The views of a scene show one set of named points, each view turned or mirrored, shifted and resized as a whole, with a little noise and some points left out.
In the rows, zero is written as 128.

Scene 1
View 1
j77: [110 138  97 157 127 101  80 103 120 154  60 132 113 167 132 135 114 129
 116 116 153 119 138 133]
j995: [119 111 114 122 130 122 133 104 155 128  92 133 111 114 137 138 109 154
 119 143 133 152 135  82]
j814: [112  96 113 110 149 113 142  87 165 111 114 133 122 102 152 134 118 171
 118 139 141 148 125  75]
j433: [ 95 115 118 138 140 101  92  83 123 150  52 133 130 161 152 131 121 160
 104  93 136  90 159 117]
j800: [110 138 114 147 106 125  90 116 121 163  42 135 112 158 125 137 106 142
 111 121 121 112 163 114]
j791: [ 95  96 111 115 166  94 114  67 150 121  93 132 135 135 165 133 129 173
 111 106 155 112 133  99]
j924: [116 105 106 120 140 117 138  99 162 119 108 131 112 107 141 136 114 159
 118 145 141 156 126  79]
j872: [119 113 108 123 132 121 131 108 154 125 103 131 112 114 134 137 112 152
 122 149 139 160 128  83]
j501: [111 137 102 154 120 107  82 107 124 157  56 133 112 164 131 136 113 130
 115 117 149 120 143 127]
j23: [124 129 105 137 114 124 117 121 144 140  84 132 102 125 122 138 105 135
 123 153 139 162 134  96]
j63: [120 138 109 145 106 125 103 120 130 152  62 134 105 146 120 138 103 133
 118 139 131 140 146 111]
j718: [ 99 103 129 119 135 124 121  90 142 136  63 135 131 132 150 132 118 176
 103 111 117 105 166  85]
View 2
j501: [112 144 146 113  60 139 123  97 153 122 150 145 118 135 128 145 166 121
 124 114 106 151 144 105]
j791: [136 138 164  99  74 167 125 101 122 142 134 136 114 159 123 157 125 159
 147 114  95 130 129 116]
j77: [112 141 140 112  60 141 125  96 151 124 150 143 120 139 132 148 166 122
 130 117 101 152 145 102]
j23: [143 151 141 112  79 110 128 104 149 134 132 141 109 131 124 134 148 139
 108 114 129 139 128 122]
j872: [151 149 149 107  86 121 129 106 137 141 126 140 108 138 119 140 134 153
 115 114 126 129 122 128]
j814: [158 145 157 102  91 138 127 105 126 147 120 136 104 149 118 146 120 170
 126 113 118 121 119 131]
j63: [126 152 147 115  67 119 124 100 151 127 149 144 113 128 121 138 164 127
 108 115 119 147 140 118]
j800: [117 149 152 115  62 129 122 100 149 126 156 145 116 132 122 142 166 127
 112 113 113 147 145 117]
j995: [149 152 155 107  84 126 125 104 136 140 130 140 106 139 116 141 134 155
 114 113 123 129 126 130]
j924: [155 150 149 105  87 125 128 106 136 144 121 139 106 145 118 141 126 161
 121 115 125 127 119 127]
j433: [112 142 169 109  58 165 119  99 129 132 163 138 116 146 122 154 157 135
 134 112  91 141 147 114]
j718: [131 150 179 109  67 154 117 103 119 141 158 136 109 140 111 149 144 154
 117 108 105 128 139 132]
View 3
j791: [155 163 142 149  99 147  91  80 135 121 134 123 154 138 113  97 105 157
 160 162  89 108  69 143]
j63: [154 154 124 144 117 109 162  85  92 140 148 126 153 122 168 138 108 143
 118 148 111 103 117 148]
j501: [157 157 120 143 109 108 159  70 114 140 150 140 152 133 142 113 118 150
 106 159 129  88 106 134]
j800: [156 150 126 140 112 105 156  73  98 141 154 128 157 126 162 128 115 147
 112 155 118  98 112 143]
j924: [148 169 143 150 107 148 120 122 102 133 123 112 142 132 150 131  84 141
 161 142  71 122  97 159]
j77: [159 162 119 141 107 110 157  66 130 143 153 145 152 140 128 101 123 155
 102 166 137  79 104 130]
j872: [150 166 142 145 107 142 133 117  96 133 126 116 143 128 155 134  87 137
 152 144  78 120 102 158]
j814: [144 168 147 149 104 154  99 114 108 125 123 109 145 130 141 125  83 143
 174 147  60 126  83 161]
j718: [157 136 139 144 111 127  95  55 103 122 159 109 173 123 146 122 112 155
 155 156  88 116  83 147]
j995: [149 160 140 148 111 138 124 109  96 131 130 114 146 126 157 138  90 141
 152 145  73 122 102 158]
j433: [162 145 129 142 107 118 114  40 123 125 161 128 170 133 129 101 124 160
 129 168 119  94  84 134]
View 4
j433: [110 158 164 104 126 148 163 117 128  96 111 113 144 171 107 133  77 139
 143 140 114 148 139 140]
j814: [138 122 155 145 162 124 190 153 112 130  82 144 105 168 101 142 126  89
 147 130 100 141 167 127]
j718: [135 131 175 114 136 137 162 149 106  98  85 123 122 192 105 139  89 111
 159 123 106 136 183 135]
j23: [132 112 136 107 157 114 151 135 150 139 114 125  93 163  97 140 129 122
 150 105 102 135 138 118]
j995: [135 113 149 120 156 120 169 145 130 132  98 133  98 172  99 140 125 105
 153 115 101 136 157 123]
j872: [135 113 144 125 160 117 170 141 130 135  98 135  99 168  97 141 129 104
 148 115 103 138 153 121]
j791: [117 151 163 141 148 143 198 131 110 109  94 136 136 161 106 137 101 108
 137 153 110 153 147 139]
j924: [139 112 146 144 168 118 184 154 117 138  86 147  98 165  97 142 136  90
 149 124  99 139 162 122]
j77: [109 144 143  93 136 135 154 105 154 117 131 113 127 156 101 132 101 148
 137 132 112 145 112 128]
j800: [121 130 148  84 135 127 136 120 152 120 124 107 114 169  99 136 100 146
 150 112 108 138 132 125]
j63: [125 120 142  87 142 121 139 122 153 126 120 117 104 168  97 136 113 141
 152 107 105 133 134 123]
View 5
j995: [121 130 134 133 124 125 142 132 124 156 131 120 118 119 137 125 119 147
 129 148 146 116 161 116]
j23: [146 124 148 134 116 142 149 122  98 134 119 128 108 126 124 127 138 156
 115 138 138 116 152 108]
j433: [145 125 114 157 116 125 168 135 144 133 115 127 131 139 100 137 140 147
 161 128 184 121 122 147]
j63: [165 126 141 143 112 148 160 119 101 127 109 128 111 137 106 134 145 155
 124 127 153 115 140 124]
j501: [153 116 132 152 108 142 169 121 114 114 111 132 118 141  98 138 153 154
 145 121 161 121 116 127]
j791: [104 119 112 147 117 112 152 135 149 150 136 124 129 123 128 127 124 147
 164 143 166 121 131 126]
j924: [118 125 139 131 120 127 141 126 116 152 132 122 112 117 141 123 123 151
 125 147 141 117 160 107]
j77: [149 113 131 154 105 138 168 122 114 113 111 133 119 143  98 138 153 154
 150 123 162 124 111 124]
j814: [106 129 131 131 124 119 137 131 127 161 136 119 117 114 146 120 114 148
 134 151 144 113 161 110]
j718: [144 140 121 147 126 124 156 137 143 158 122 116 131 128 116 130 121 144
 140 140 176 115 153 145]
j800: [166 126 138 148 115 146 166 123 113 127 108 128 116 141 100 137 147 156
 133 124 162 118 135 130]

In a view up to two points have been moved. Name them for each view, in the order of its rows, or write -.
view 1 -> j800
view 2 -> -
view 3 -> j77
view 4 -> j718, j924
view 5 -> j995

Scene 2
View 1
j159: [124 158 166 139 111 107 124 130  88  86 107 145  94 153 154 143 148 103
 126 116 128 108 136 119]
j388: [120 157 165 145 116  90 123 114 111  96 107 147  84 152 138 144 140 104
 134 134 119 110 131 114]
j593: [118 173 161 129 113  89 135 108 118 104 124 155  80 157 154 141 129 115
 136 120 147 117 133 142]
j382: [140 156 156 139 144  93 114 115 147  91 148 126  87 133 149 132 168 123
 124 133 149 117 135 134]
j912: [130 166 160 131 127  98 124 119 121  93 136 138  87 145 159 135 153 118
 127 117 153 115 137 140]
j753: [134 152 157 145 140  87 114 111 144  92 134 130  86 136 137 138 165 116
 128 141 133 115 132 120]
j609: [124 158 161 143 123  90 122 112 122  96 119 140  86 146 141 141 148 109
 133 134 128 113 133 120]
j612: [127 154 160 144 127  90 119 115 123  93 119 138  88 144 138 142 153 108
 131 136 125 112 133 115]
j854: [138 159 158 135 137 105 118 127 120  84 142 128  91 138 161 134 170 120
 122 116 154 114 138 136]
j608: [130 151 164 146 126 100 116 127 108  85 115 134  93 143 143 141 161 105
 125 129 123 110 135 111]
j681: [131 152 160 145 136  90 114 117 133  90 128 130  88 137 139 138 163 114
 128 138 130 112 134 117]
j423: [141 164 156 130 136 106 119 125 125  84 148 128  91 136 167 131 169 125
 120 112 163 116 139 143]
j931: [130 149 161 148 132  93 114 118 125  87 121 132  90 140 135 141 162 107
 128 139 120 111 133 111]
j994: [131 150 164 147 126  97 115 124 114  86 115 134  93 143 140 141 162 105
 126 133 121 108 134 109]
j88: [120 155 160 145 123  82 122 108 129 100 114 144  81 148 132 143 142 106
 136 142 119 111 131 115]
j616: [110 164 166 139 104  88 132 110 102 103  98 161  83 162 140 149 124 100
 138 130 118 110 132 118]
j862: [121 161 167 136 108 107 126 128  86  89 106 150  92 156 155 144 142 103
 129 115 129 108 136 122]
j786: [131 164 163 130 121 112 123 131  96  86 127 139  94 146 168 138 154 114
 123 105 151 112 140 137]
j169: [121 154 162 144 121  89 122 114 118  95 113 142  87 147 138 143 148 106
 133 136 121 110 132 115]
j664: [119 158 167 141 111  96 126 121  98  93 103 151  89 156 143 145 141 100
 133 127 121 110 132 116]
j807: [126 157 168 138 112 109 121 133  86  85 108 144  95 152 154 143 151 103
 125 115 127 108 137 118]
View 2
j807: [133 129 106 126 141 123 112 162 126 137 156  83  97 133 121 163 147 123
 159 167 115 139 144 147]
j931: [110 127 136 115 134 137 142 166 109 135 148  87  76 140 126 174 140 138
 178 162  72 127 141 147]
j862: [137 129 104 124 148 126 109 153 132 140 148  82 103 133 118 167 140 132
 153 166 116 140 142 147]
j169: [122 122 131 112 142 138 129 157 119 140 138  81  84 139 118 176 133 148
 170 161  79 130 140 147]
j664: [136 126 118 113 145 131 111 155 126 146 140  76  93 137 114 172 136 144
 162 163 102 135 142 147]
j681: [100 131 135 119 136 140 153 161 110 128 146  98  79 140 126 168 138 135
 174 164  62 128 141 146]
j994: [115 126 132 115 134 132 132 166 110 135 153  82  82 139 126 173 146 132
 175 163  82 127 144 145]
j593: [124 135 104 129 163 142 131 131 143 136 126 105 106 134 109 160 115 158
 141 162  84 140 133 145]
j159: [135 127 109 123 145 123 110 159 128 139 152  81  98 132 121 165 145 126
 159 165 114 137 145 148]
j786: [115 137  95 142 151 126 133 156 133 125 158 111 108 130 124 147 140 118
 145 170 104 142 142 147]
j608: [118 127 126 119 135 131 131 169 113 135 153  83  84 137 124 171 147 129
 171 165  87 133 144 148]
j612: [114 130 130 119 138 134 137 162 114 133 146  89  84 140 123 168 141 135
 172 164  77 128 144 146]
j609: [115 128 129 117 144 141 136 152 120 137 136  89  85 139 117 173 131 147
 166 161  74 131 138 145]
j88: [121 127 138 108 144 142 134 151 118 143 130  82  82 143 114 179 127 159
 173 159  67 128 139 145]
j753: [ 95 131 139 120 139 145 161 159 108 127 141 104  77 140 124 170 132 143
 173 161  50 125 138 144]
j423: [ 88 143 104 151 149 134 165 157 125 111 158 131  99 128 132 142 137 114
 147 170  74 137 137 143]
j388: [130 124 127 108 143 138 122 154 123 145 135  77  87 139 115 180 131 153
 169 160  87 132 141 144]
j912: [104 138 107 138 153 136 150 148 131 122 146 118 101 132 122 150 129 133
 147 165  77 136 137 146]
View 3
j931: [140 129 114 148 143 127 131 112 110 129 124 120 141 107 137 115 122 100
 114 129 123 123 134 150]
j169: [134 127 124 146 135 124 129 117 110 130 119 121 146 104 142 119 125 106
 116 131 125 121 132 147]
j912: [132 118 121 155 130 132 125 120 121 119 115 112 136 124 137 131 110 108
 121 129 123 133 116 147]
j388: [131 128 128 143 132 121 128 118 109 130 118 123 149 100 144 121 128 108
 115 132 124 118 134 144]
j753: [142 121 114 152 150 136 124 114 117 125 122 121 143 110 131 110 114  98
 119 123 122 131 129 157]
j612: [136 126 120 148 139 127 127 115 111 127 119 121 144 107 138 117 122 103
 116 129 124 124 130 149]
j159: [132 133 123 146 118 116 137 117 107 128 116 114 134 112 148 136 126 110
 112 142 126 118 126 135]
j664: [129 131 129 143 123 117 131 118 107 130 117 120 143 104 148 129 129 112
 114 137 126 117 131 139]
j786: [131 128 119 153 114 123 134 120 116 120 114 105 124 127 143 145 114 112
 115 143 126 129 113 136]
j862: [129 131 127 144 115 116 135 119 108 127 114 115 137 111 148 138 126 113
 114 142 125 117 125 134]
j593: [123 116 138 148 120 127 119 127 120 120 109 118 149 111 140 133 117 117
 123 128 124 129 118 145]
j423: [139 120 110 161 133 137 129 118 123 116 117 105 126 133 131 134 104 103
 119 130 124 139 110 149]
j88: [136 125 124 145 143 127 126 115 110 131 121 126 153  97 139 110 124 102
 117 126 123 121 137 152]
j616: [124 126 140 139 119 116 125 124 108 129 113 126 155  95 148 127 131 116
 118 134 125 113 132 140]
j382: [139 116 116 157 148 140 123 117 122 121 118 117 141 119 130 117 107 101
 121 121 122 136 121 156]
j807: [134 134 120 146 119 117 137 117 106 128 117 113 132 113 148 137 126 109
 112 143 126 118 126 136]
j609: [133 124 123 147 136 127 127 117 113 126 118 121 146 106 139 119 121 106
 117 128 123 123 129 149]
j854: [140 122 110 158 135 135 130 117 120 120 119 108 128 129 134 130 108 102
 118 131 124 135 115 147]
View 4
j382: [117 118 159 110 141 118 130 115 150 114 173 107 160 129 128 124 112 133
 100 123 148 135 140 116]
j388: [128 123 140 118 138 108 105 121 148 118 148 106 153 135 118 130 110 116
 115 103 129 131 140 134]
j159: [134 129 135 121 137 106 122 131 156 110 143 110 152 144 128 140 113 106
 111 112 124 138 140 144]
j616: [130 125 141 124 132 103 103 122 137 120 137  98 141 140 118 133 111 111
 115  94 119 130 139 137]
j593: [126 122 160 123 129 110 127 121 133 117 150  91 138 140 129 135 113 116
 103 110 125 135 139 123]
j862: [133 128 138 122 134 105 122 130 152 111 142 106 149 145 129 142 113 104
 111 110 122 139 139 143]
j681: [121 120 146 110 145 114 117 117 156 113 165 114 165 128 122 124 111 130
 107 118 146 133 140 125]
j753: [119 118 151 109 145 115 118 115 152 115 169 112 165 126 121 121 110 135
 106 117 149 133 139 120]
j912: [125 121 158 115 136 114 139 122 147 112 163 103 152 139 135 134 114 121
  98 124 137 140 138 124]
j994: [128 126 135 113 143 111 118 126 161 110 154 117 163 135 125 133 112 117
 112 116 137 137 140 138]
j169: [126 123 142 115 141 109 110 120 150 116 153 109 157 132 120 127 110 120
 112 107 135 132 140 132]
j664: [131 127 137 120 136 106 110 125 150 115 143 106 150 140 122 135 111 111
 114 105 124 133 139 140]
j807: [134 129 134 119 137 106 124 131 159 109 145 112 153 143 130 142 114 106
 111 113 126 140 140 144]
j931: [124 122 140 111 145 112 111 120 158 114 160 116 165 128 119 126 110 126
 112 112 142 134 141 132]
j612: [124 121 145 115 141 111 113 119 151 116 157 111 158 130 119 126 110 125
 110 109 138 132 140 129]
j786: [132 128 149 118 135 110 143 129 155 108 155 106 152 145 140 142 117 109
 101 125 130 144 138 134]
j854: [124 123 154 112 141 115 143 125 158 107 168 111 160 139 138 135 114 122
  98 130 143 143 139 126]
j88: [122 121 144 117 139 111 103 116 145 120 154 106 155 129 115 123 108 126
 112 103 136 129 139 128]
j608: [126 126 136 113 143 110 116 123 161 112 155 116 163 135 123 132 112 118
 112 113 136 136 140 137]

In a view up to two points have been moved. Name them for each view, in the order of its rows, or write -.
view 1 -> j382
view 2 -> j612
view 3 -> j786, j88
view 4 -> j994

Scene 3
View 1
j240: [106 110 105 145 149 165 111 153  92 128 108 123 138 138 138 127 108  95
  81 125 101 133 120 125]
j900: [ 73 111  94 112 127 184 125 126 147 157  70 115 155 143 130 106 117 128
 104 164 139 166 134 126]
j398: [ 64 113  98 112 139 175 115 132 151 160  80 120 147 136 115 117 125 135
  95 147 137 171 138 124]
j173: [ 57 123  78 128 206 182  82 158 146 155 111 139 130  81  90 119 163 131
 115 118 124 132 122 122]
j869: [106 108  99 140 138 180 122 140 104 132  93 119 148 141 150 115 110  95
  97 145 110 133 116 129]
j7: [ 97 106 114 141 132 154 114 150  92 133 105 116 139 155 130 135  98 105
  69 121 104 155 132 125]
j441: [115 113  97 150 159 179 114 152  83 121 112 128 144 129 151 119 112  79
  95 134  95 113 104 127]
j789: [ 66 110 100 120 139 166 110 140 139 156  88 116 139 137 115 123 120 134
  86 135 128 172 140 122]
j892: [113 112  96 150 153 181 119 147  85 123 106 126 150 134 155 114 109  82
  97 138  98 116 106 132]
j412: [ 69 110 101 110 123 174 123 126 148 160  72 114 151 148 123 115 114 135
  91 154 140 180 139 125]
j184: [132 100 116 153 116 165 134 144  64 116 103 112 150 173 166 123  77  77
  67 139  89 139 117 129]
j24: [ 98 109 100 139 148 175 116 147 100 133 102 123 142 136 141 118 111  96
  92 134 108 134 116 126]
j606: [ 50 121  83 115 181 183  94 143 161 161  93 131 139  96  95 116 151 139
 113 133 139 152 131 122]
j302: [ 75 113  97 127 151 171 109 145 128 149  94 122 142 129 119 121 124 121
  92 135 121 154 131 121]
j561: [112 110  99 144 146 186 123 143  89 125 100 123 153 137 158 111 106  84
  97 146 102 123 106 131]
j97: [100 103 114 141 126 157 119 146  94 133 102 111 143 160 139 130  94 105
  69 128 105 154 129 124]
j215: [ 99 105 109 134 121 167 129 140 107 137  89 113 147 160 143 120  95 107
  80 145 113 156 127 125]
j537: [ 72 104 115 125 129 155 111 146 124 151  92 111 137 158 114 132 104 133
  68 126 120 182 146 121]
j657: [ 65 121  78 114 169 198 110 132 156 159  82 131 150 103 122 102 148 127
 125 156 140 138 120 126]
j868: [ 89 111  96 133 155 178 112 145 117 141  98 125 142 129 130 118 120 108
  94 138 117 141 121 125]
View 2
j240: [118 145 130 133 130 126 131 121 136 138 125 113 119 123 115 128 132 120
 140 134 122 140 123 124]
j900: [113 129 135 135  90 111 118 136 110 137 108 121 135  96 107 138 129 113
 157 119 139 141  96 129]
j184: [122 156 152 130 138 125 116 112 147 135 118 123 113 132 109 143 132 102
 146 159 140 144 141 119]
j892: [121 151 134 126 128 128 135 118 121 131 131 111 114 132 103 138 133 110
 142 136 126 133 130 126]
j869: [119 146 137 130 117 123 127 122 119 133 121 114 118 123 105 140 131 107
 147 136 132 137 122 126]
j398: [110 124 128 139  95 114 121 139 117 140 109 119 134  94 113 129 128 121
 153 115 133 144  92 127]
j561: [122 150 139 126 123 125 129 118 119 129 127 113 114 129 102 140 130 106
 145 138 129 135 127 126]
j789: [112 126 128 141 103 116 121 136 127 144 109 119 132  98 117 128 129 127
 150 116 130 146  96 126]
j215: [117 142 146 131 110 116 112 125 131 136 109 127 126 111 106 143 131 105
 152 140 145 144 118 124]
j97: [118 142 141 137 126 121 117 121 144 140 113 122 122 116 115 132 132 116
 147 140 133 146 121 122]
j412: [112 126 134 138  92 111 115 138 119 140 104 123 138  92 110 135 130 117
 155 121 140 147  94 126]
j173: [112 126 101 137 109 128 154 137 102 143 137  98 126 108 118 113 129 140
 140  89  97 134  91 131]
j441: [121 151 132 128 132 130 136 116 122 133 133 108 113 134 108 136 131 113
 140 136 121 133 132 126]
j868: [116 138 128 134 114 122 131 127 121 136 121 113 123 115 110 132 131 118
 145 124 126 139 112 127]
j657: [112 128 119 132  89 116 140 138  88 135 125 107 133 105 102 132 129 119
 151 101 121 129  93 134]
j537: [112 128 133 144 114 117 115 134 145 147 104 125 132  97 122 125 131 127
 149 127 133 153 102 122]
j24: [118 142 132 133 122 124 130 123 126 137 125 114 118 122 110 134 131 116
 144 131 125 139 120 125]
View 3
j173: [211 136 109 119 108 139  93 125 153 103 130 109  56 119  98 102 167 192
 127 210 130 105 103 178]
j900: [160  92 121 109 101 141  87 136 152 103 150 146 116 125 119 141 129 160
 112 127 162 122 104 134]
j97: [145  94 164 119 103 114  98 131 124 147 116 124 125 159 120 143 117 127
 129 160 128 148 138 155]
j398: [177  96 122 111  96 136  93 132 150  99 129 138 113 133 119 135 136 173
 116 132 151 119 104 145]
j869: [134 106 147 119 118 131  97 132 134 147 151 120 103 131 116 143 122 122
 121 173 140 139 126 149]
j892: [128 115 153 124 126 128  99 133 128 165 153 112  91 131 114 139 123 112
 125 199 132 145 136 157]
j184: [107  91 179 123 114 109 104 135 114 178 132 122 127 152 121 153 104  90
 126 172 126 163 157 149]
j302: [174 106 132 117 101 131  94 129 143 116 127 129 102 139 115 128 138 159
 125 163 138 125 118 155]
j24: [147 111 150 122 114 126  97 131 131 146 138 120  99 134 113 135 131 130
 127 181 134 140 131 154]
j441: [134 120 152 126 126 128 101 132 127 166 147 110  88 133 109 132 129 114
 127 207 127 142 139 163]
j537: [175  90 148 114  86 115  95 128 137 114 100 136 129 162 123 137 127 159
 125 135 133 136 125 152]
j215: [136  93 155 119 107 125  97 134 130 141 133 133 124 145 122 145 117 126
 120 148 138 143 131 143]
j606: [205 122 107 113 103 142  89 131 158  91 134 126  79 120 105 115 156 192
 122 169 145 103  97 160]
j868: [166 107 138 117 104 129  96 130 140 124 127 125 101 139 114 130 136 151
 126 168 135 130 122 157]
j240: [139 111 160 123 118 121 101 128 123 160 134 113 104 143 114 137 124 114
 128 191 121 147 141 159]
j7: [152  96 165 121 100 112 103 130 124 143 105 124 120 162 119 139 122 131
 131 167 126 148 141 159]
j412: [169  90 126 106  93 135  87 133 148 100 131 144 123 137 126 140 130 163
 115 118 158 123 105 135]
View 4
j97: [134 158 126 142 107 159 133 121 120 144 131 145 175 151 120  98 100 142
  85 153 118 134 118 151]
j215: [138 163 130 126 116 159 131 130 127 144 108 147 167 155 129  94  97 132
  92 153 104 135 120 157]
j789: [136 142 109 124 125 140 143 163 112 164 124 127 133 143 138  74 132 128
  86 153  82 178 131 151]
j900: [139 153 122 106 140 144 137 166 130 162  86 131 139 148 153  68 118 116
  99 151  63 176 134 163]
j441: [122 159 141 111 108 143 111 104 116 149 117 142 136 121  98 124 101 173
 108 165 117 108  81 175]
j184: [131 175 143 138 101 172 120  93 136 130 114 168 196 156 110 119  71 147
  98 154 135  93 100 158]
j561: [126 166 144 107 115 146 115 109 127 149  99 146 146 129 110 116  96 159
 110 162 107 111  89 177]
j240: [128 153 127 127 107 146 125 117 111 149 136 140 148 133 106 111 110 162
  93 158 117 125  98 161]
j868: [131 154 126 112 119 136 125 136 113 158 117 132 129 130 119  99 117 152
  97 157  92 145 106 166]
j537: [137 147 106 144 115 154 149 154 117 154 139 133 163 158 136  73 124 128
  74 146 100 172 139 139]
j657: [127 142 129  68 143 111 117 161 112 179  82 113  73 103 131  84 141 151
 114 167  51 170 104 189]
j7: [133 153 122 143 103 155 135 121 116 144 143 142 168 151 112 101 109 147
  82 153 120 138 117 148]
j302: [133 145 114 118 117 135 133 151 112 163 124 124 127 134 128  86 128 144
  88 159  86 165 117 162]
j606: [127 127 106  95 135 111 138 176  96 180 124 106  79 114 129  72 160 151
  95 161  61 198 118 171]
j398: [136 144 114 117 133 140 143 173 118 167 109 127 129 142 148  65 131 123
  88 151  70 187 135 157]
j892: [122 165 142 107 111 144 110 108 122 149 109 146 141 125 107 120  98 165
 111 165 112 109  84 174]

In a view up to two points have been moved. Name them for each view, in the order of its rows, or write -.
view 1 -> -
view 2 -> j215
view 3 -> j868, j240
view 4 -> j657
